Each row is a point on a landscape with many valleys, with its height.
From any point a ball rolls to the lowest of the 2 points nearest to it. It stops when none of these is lower. Distance is the straight distance between rows; heights are no part of it.
nobil: [  9  -6   0 -17  -5   1  17  -7  -5 -18   0 -11   7 -12  -6  -7   9 -11
 -11   8  -2]  height 1.91
Buv: [ -7  16 -14 -14 -12  -9   2  -4   0 -17  11   0 -23  12   9  -3 -10  17
  -9   5  -2]  height 6.09
nulet: [ 18  -2 -15 -18  -3 -16   3 -18  -8 -30  -6  29  -6   1  31   6   3  -2
   7  -4   4]  height 7.54
lasif: [ 19  -1 -17 -10  -7  11 -11   7  -7 -26   9  25  -3   6  10   1  -1   6
  -7  13  -7]  height 3.60
Gep: [  7  -8  28  -4   2  10   2  -8   1  23  -8 -27  13 -16   0 -10   2 -15
  -5 -19   6]  height 3.99
Fidu: [  2  -5  -3   2   8 -22   4   4  -2  -3  -8  10   5  -2   9  13   7  -8
   9   3   9]  height 6.34
Beki: [-14  11   9   5  12   1 -22  -5  -4   8  -1  -4 -11  11 -15   2 -10   1
   8 -18   8]  height 4.38
Gef: [ 21   1  -2   7  -2  -1 -16  -1   1 -11  10   2   0  18  -7  11   3  -7
 -16   0 -11]  height 3.11
vaka: [-14 -17  23  18 -15  13  -3  -3   9  17 -20 -28  12  -9  -3 -30   5  14
  -6 -14 -13]  height 2.72
Tir: [  9 -12 -28 -30   7  -7  -5   2  -6 -18   5  22   0  13  -4  10  15  22
   9   1 -15]  height 4.01
mutar: [ -1 -13  13  31   1  17  -6  18  11  23   2  -6   9   1  -1   5  -4  -1
   5  -8   0]  height 2.78
debim: [ 16  -1   3  21  -4  -1 -12  12   5  -4   6   1  -3   2  -3 -14  -5  -8
 -11  -1  -9]  height 2.31
nimug: [ 11 -13   2   9  25   6 -10 -12 -13  26  -6 -11   6  -9  -5 -14  -3  15
   0 -17  11]  height 3.37
zaman: [-19   4 -19 -17  21  13  15  -4  -5  -4   4   3   9  -4 -16  10   3   1
   6   5  12]  height 4.54
labi: [ -8   4 -20 -21   6  20  12 -10 -23  -5   4  16  -5  -2 -11   2  10  -1
  17   3  10]  height 4.15
vaga: [  0   6 -17   5  10  -5   8   4   0  18  11   2  -6 -20  -6 -22  -5  -4
  -3  10   4]  height 6.07
Namu: [ -1  -4   6  14 -12  -9 -15  10  -4  34  -8  -1   9 -18   9 -16  -9   8
   2  14   2]  height 7.31
Godu: [  5   3   8   7   9 -20  -9   4  -8  14  -3  16  -6  -8 -20  11  -4  13
  13  -6  -7]  height 8.10
Ganan: [  2  -6  22   4   9  -9 -25   9  -6  14 -13   1   8  -3 -14  -5   5  15
  12 -10  -5]  height 7.81
Zom: [  6  -2  23  13  11   4  -8  -4  -1  24 -17  -6   7 -17   2 -17  10  19
  -7 -16  10]  height 3.10
geso: [  4   5 -16  -2 -11 -15   2 -20  -5 -16  22  -2 -21  -4  -7  -3   4   7
 -16   0  -5]  height 5.60
povod: [-28   2  13   9   4 -10  -3  -5  13   5   5 -17  11 -11  -5   6  -1   2
   5   6  -4]  height 3.72
sor: [ -3   6  20  17  -4   4 -11  -2   4  25 -12 -10  14   4   8  14   1  -2
  -9   5   0]  height 1.90
kot: [  8  -8 -15 -23   1  -6   1   9 -10 -15   2  13  -4  10 -10  -5  -2   3
  15  -5 -11]  height 2.32
beze: [ 11  -5 -14  18  13  -3  -7  -3 -11  -5 -13  20  -2  -7  -7 -12   9   1
  -5  -1 -10]  height 5.72
redu: [ -7   1 -13  -8   8  -3  -6  -8  -3 -16  14   0  10  15  -5  11  -5   6
  -5  18  -8]  height 3.61
vivuv: [  9   4   4  16  26   9 -10  -2  -2   1   6   2  -2  20 -13   1  -3  -1
   2 -20  -1]  height 4.00
temi: [ -7  13  15  -8 -32   1  -5  13   1  24  -7  -8   0 -10  -9  -2  -3 -10
  -8  13  -3]  height 6.75
lav: [ 21  -2 -17 -22  14  15   8  -8   3 -15  27  22  -6  14   4  12   4   0
  18 -13   8]  height 2.97
vit: [  3   5  21  -8   4   6   7  -3  -9  18 -20  -2   4 -18  -6  -4   6 -12
   3  -8  13]  height 4.28
Nipa: [ 10  -1  -3   1  26  -9  -6  -9  -9  18   7  -4  -9   3  -8 -13   5   1
   3 -16  -1]  height 3.64
levu: [-13  13  -2   3  -8   2   1  11  15  19   3  -9 -14 -16  -4 -19  -5  -6
 -13   0   0]  height 6.22
mun: [-3 18 15  6 15  1  0  0  6 14 -8 -1  5 16  8 11 11 -2  1  5  8]  height 2.42
tez: [ 12   4 -19  10   9   5   9  -1  -6   1  12  14 -11  -4  -6 -12  12  -6
  -5   4  -3]  height 5.92
Dobos: [ -4   7  -2 -17   8  -8  -4   7   5  -5   2 -10 -11  19   7 -10  -3 -15
  -4 -17  10]  height 5.43
zimoz: [  0   0   7 -17 -21 -14   8   5  20 -17   6 -12   0   5  26  11  -2 -11
  -5   3  -1]  height 3.42
Vin: [-10   4  10  21  -6  13  -8  13  16 -11  -5  -5   7 -13  -1 -20   2  -9
 -13   5  -4]  height 1.55
Ramuz: [-15   0  10   6  -2 -15  10 -17   1   2  -4 -21   2   6   0  10  -6  -7
   9   0  -1]  height 2.86
Bobe: [ 23 -14 -24 -15   6  16  24  -9   4 -27  17   3 -10  15  17   9  -2   5
   7 -13  -1]  height 1.53
Bil: [ 10   0 -14 -12  -3  -6  -4 -20  -2 -29  21   6  -4  10   5   8  13  14
  -6   5 -15]  height 4.84
mokov: [-16  -3  25  17  -9   0  -9  -9  14  23 -26 -18  17 -14  14   0   2  11
 -12  -2   0]  height 1.27
tifen: [-26   1  21  20 -18  -6   4 -11   8   9   0 -21   9 -19  11  -6  11  -2
   2  14  -6]  height 4.34
Fose: [  1  18  14  20  -6   7   3  -8   4  -6   0   0  14  10   9   3  -6 -11
  14  24  -1]  height 5.55
Zage: [ -3  -2   5   9  13  -5  -5  -1   8  19   6 -17  22   0 -10   5 -20   4
   4   8  -9]  height 4.43
giber: [-12  14  26  19 -27  -1   6   4  17  16 -12  -8  -2 -24  11  -9  -2  -7
   2  12  -4]  height 4.76
lal: [  3   9  12   0 -18  -1  13   4  20 -11   4 -14   4  -7  12 -11  -1 -22
 -10  11  -6]  height 1.77
linon: [ 11  -6   3   4   5   6 -17  -1  -6 -19  16   2   5  12 -18   1 -13  -9
   6  -9  -3]  height 4.06
Zelo: [ 18  -7  -2 -19  -6 -11  12 -12   0 -27   1  11 -13  15  27  19   4  10
   7 -11  -1]  height 6.64
zeri: [  9  -4 -13  -9   2 -17  11   6   2   5  15   1 -11   3   1  12  -4  -9
   4  -7   4]  height 5.87
Gule: [  5  14  10 -29   2  -5   1   0 -11   1  -5   8  -8 -10  -5  -9  15 -11
   4  -5  13]  height 4.61
netul: [ -2  -6  -2 -11   2  -7   6  23  10 -14   6  -5  -2   6 -20  -3  -9   0
   9 -15  -9]  height 3.98
fer: [-17   1  -3 -11  -6  15  13  21   8 -13 -16   7   2   3   7  12  10 -11
  -6  -3  12]  height 4.16
Terel: [ -5  -8 -18 -15   3  -7 -16  -6  -6  -7  29   0   3   5 -10  27   4   5
   1   7   4]  height 4.55
Seg: [ -2  -1 -12 -10  10  17  12  14   8 -19   2   9  -8   4   7  13   3  -2
 -19  -3  14]  height 4.67
Dogav: [  3   1   0   0  -9   2  11  -6 -15   6  -5  -6  10  -4  -3  -8  17 -10
 -13  24   1]  height 1.00
gufo: [  1   5  -1 -25  10  -8   5  -5  -9  -9   0   3 -17  14  -5  -5  16  -3
   2 -20   8]  height 5.01
vedev: [ -1   2 -13 -29 -16   2  -6   7  -2 -27  12   8 -22   6   5   5 -10  33
  -2   1  -8]  height 6.87
nako: [ 11   8 -12 -12  13  12   5 -10 -14  -2   8  19  -5  21  -7   8  15   0
  17  -1   2]  height 3.73
Depab: [  5  -4   7   1 -22 -10 -12  15  -4  20   2  -4  11 -10   0   4 -12 -12
   6  14  -4]  height 7.04
vid: [ -3   8  -7  -1  -9  13  -7  10  -5 -18   0   9   7  18  -1   3   3   5
  -7  22  -8]  height 2.40
Getom: [  5  -5 -20 -17   5   1   1  10   0 -21  12  10  -8  29  14  14   7  30
  -1   1 -15]  height 4.78
Boni: [  2   5  -7  17 -13  14   4  -2  -9  20   3  -1   3   3   1  -4  -5  -9
  -8  23   1]  height 1.52
Vep: [-12 -12  -1  22  -2   7   4  22   0  17 -10   4   5  -7   2  -3   2 -17
   3  -4   7]  height 2.27
Rek: [ -4   7   0  16  -8  -6   0 -13  -9  13   2  -8  -5  -5   0   1 -12   1
  12  10   0]  height 2.02
Dil: [  2 -12  -8 -26 -17   5  16  10   0 -18 -12   0   0  -1   8   0   5  -6
 -14   6   1]  height 3.13
dip: [-15   1  19  25   6  -4 -17  -6   2  17  -3 -10  -9   2 -12  10  -2  21
   6 -19   7]  height 4.77
som: [-10  10  13  21 -19  10  26  -6   3   7   1  -2  -2  -7   3 -14  -7  -7
  27  13  -4]  height 5.50
fisus: [  0 -10 -10  28  21   3  -6 -17 -20  11 -17   9  12  -5  -5  -2   8  14
  -5   1  -1]  height 5.51
pofi: [ -5   1   4   8  -5  12  21  -1  -7  -8 -11   0   5   4  -5 -13  -9 -14
  19   5   5]  height 5.91
paf: [ -2  17  20  23  -9  16   6  -2  14   7  -2  -4  13 -17   8  -8 -13  -6
  14  14  -4]  height 5.12
kifot: [  8   5 -15  -9  12  10  -8   2   5 -29   4  24  -4   8   4  19   1  10
 -11  -2   3]  height 4.51
kesuz: [  8  -4  -2 -16  -9 -24   1  -1   5 -35  15  -1  -6   2  22  16   4   4
  -5  -2   6]  height 5.20
pefo: [ -5  17  15  15  23 -10  -6  -2   7  17  -8  -2  -2  -7   6  -7   9   4
  -8  -7   4]  height 2.80
Das: [  9  -1 -12  -5  -7 -10 -10 -12 -12 -28 -11  15  -5   5  14   8  -5 -15
  -4  -2  12]  height 7.11
kef: [ -9  -3  10  23 -14  23   4   6   3  32 -12  -6   6  -9  12 -11  -1 -18
  -5  12   4]  height 1.89
nub: [  4  -2   9  -6  10  -7   6   4   4  -1   5 -10   9  -5 -16   2 -20  -3
  18  -5  -5]  height 5.07
zam: [ -5 -20 -14  18  25   4  -2  -7  -7   2  -5   7   6 -13  -9   8   5  -3
   0 -13  13]  height 5.29
mabu: [-28 -11  17  20  -8  19  -4   2  21  15 -25 -19  10 -12   5  -9   8   0
 -11  -9 -10]  height 1.98
rozu: [-17  10   1 -13  11 -18 -14  12   8  11  -3  -4  -2  10  -5  -8  -1  -3
  -8  -5   5]  height 5.78
Toza: [  9  -4  22   8  -4 -12 -24   5 -11  29  -3  -2  10 -18   3 -14  -7  29
  18  -2   5]  height 7.53
Buvu: [  5 -20 -24  -7   1   0  14   6  -3 -22  16   6 -14  24  13  12   7   4
   3  -2   0]  height 3.18
Veni: [  6 -23  20  10  -6  10   1   0   7  29  -1 -30  17 -17   2 -18   1  14
   1 -11   3]  height 3.49
Zaki: [  6  10  -2  -9   6  16   7   2  -3 -11 -11   7   9  21  -7 -13 -16  -7
  12  11 -12]  height 6.35
fevo: [-11   9  -4  -1   0   8  14   9  15 -27  -5  -4   3 -14   7 -15  -3 -10
 -16  12   1]  height 0.54
rap: [  2 -13 -26 -19  -1  -9   3   6   1   1  17   1 -10   7  -1  26  -6  12
 -13   5   1]  height 5.28
tal: [ -5 -10 -19  -7  18  -3   9 -18  -9  -4  -1   0   0  -5 -20  18   3   2
  -5  -3   4]  height 4.95
fakos: [-10   4   7  -8 -25 -13   1  14  17  18   4 -17 -14   0  -4  -7  -2 -14
 -12  -6  -7]  height 6.45
tuf: [  3   5  -9  -8  -6  -5   8  -3 -12  -2 -20  16  -5   1   2   5  -9 -10
  -3   7   6]  height 6.73
Mopo: [  6   6  -2  -6  -6 -14 -14   0  -6  -5  -6  18 -17   0 -21  23 -19   4
   3 -10   0]  height 8.43

For each start below, name the point where the ball stops.
Mopo -> vid
giber -> Dogav
Das -> vid
Ganan -> Bobe
vaga -> Bobe
gufo -> mokov

Call two points neighbours if one is among the 2 nearest of the other. Go from one point of each pair to the other, from neighbour to neighbour, staying as low as possible. Name the highest point that can't be avoided.
fevo, Bobe -> nub
vid, fevo -> Seg
fevo, mokov -> linon
kot, Bobe -> Getom
Dogav, mokov -> mutar
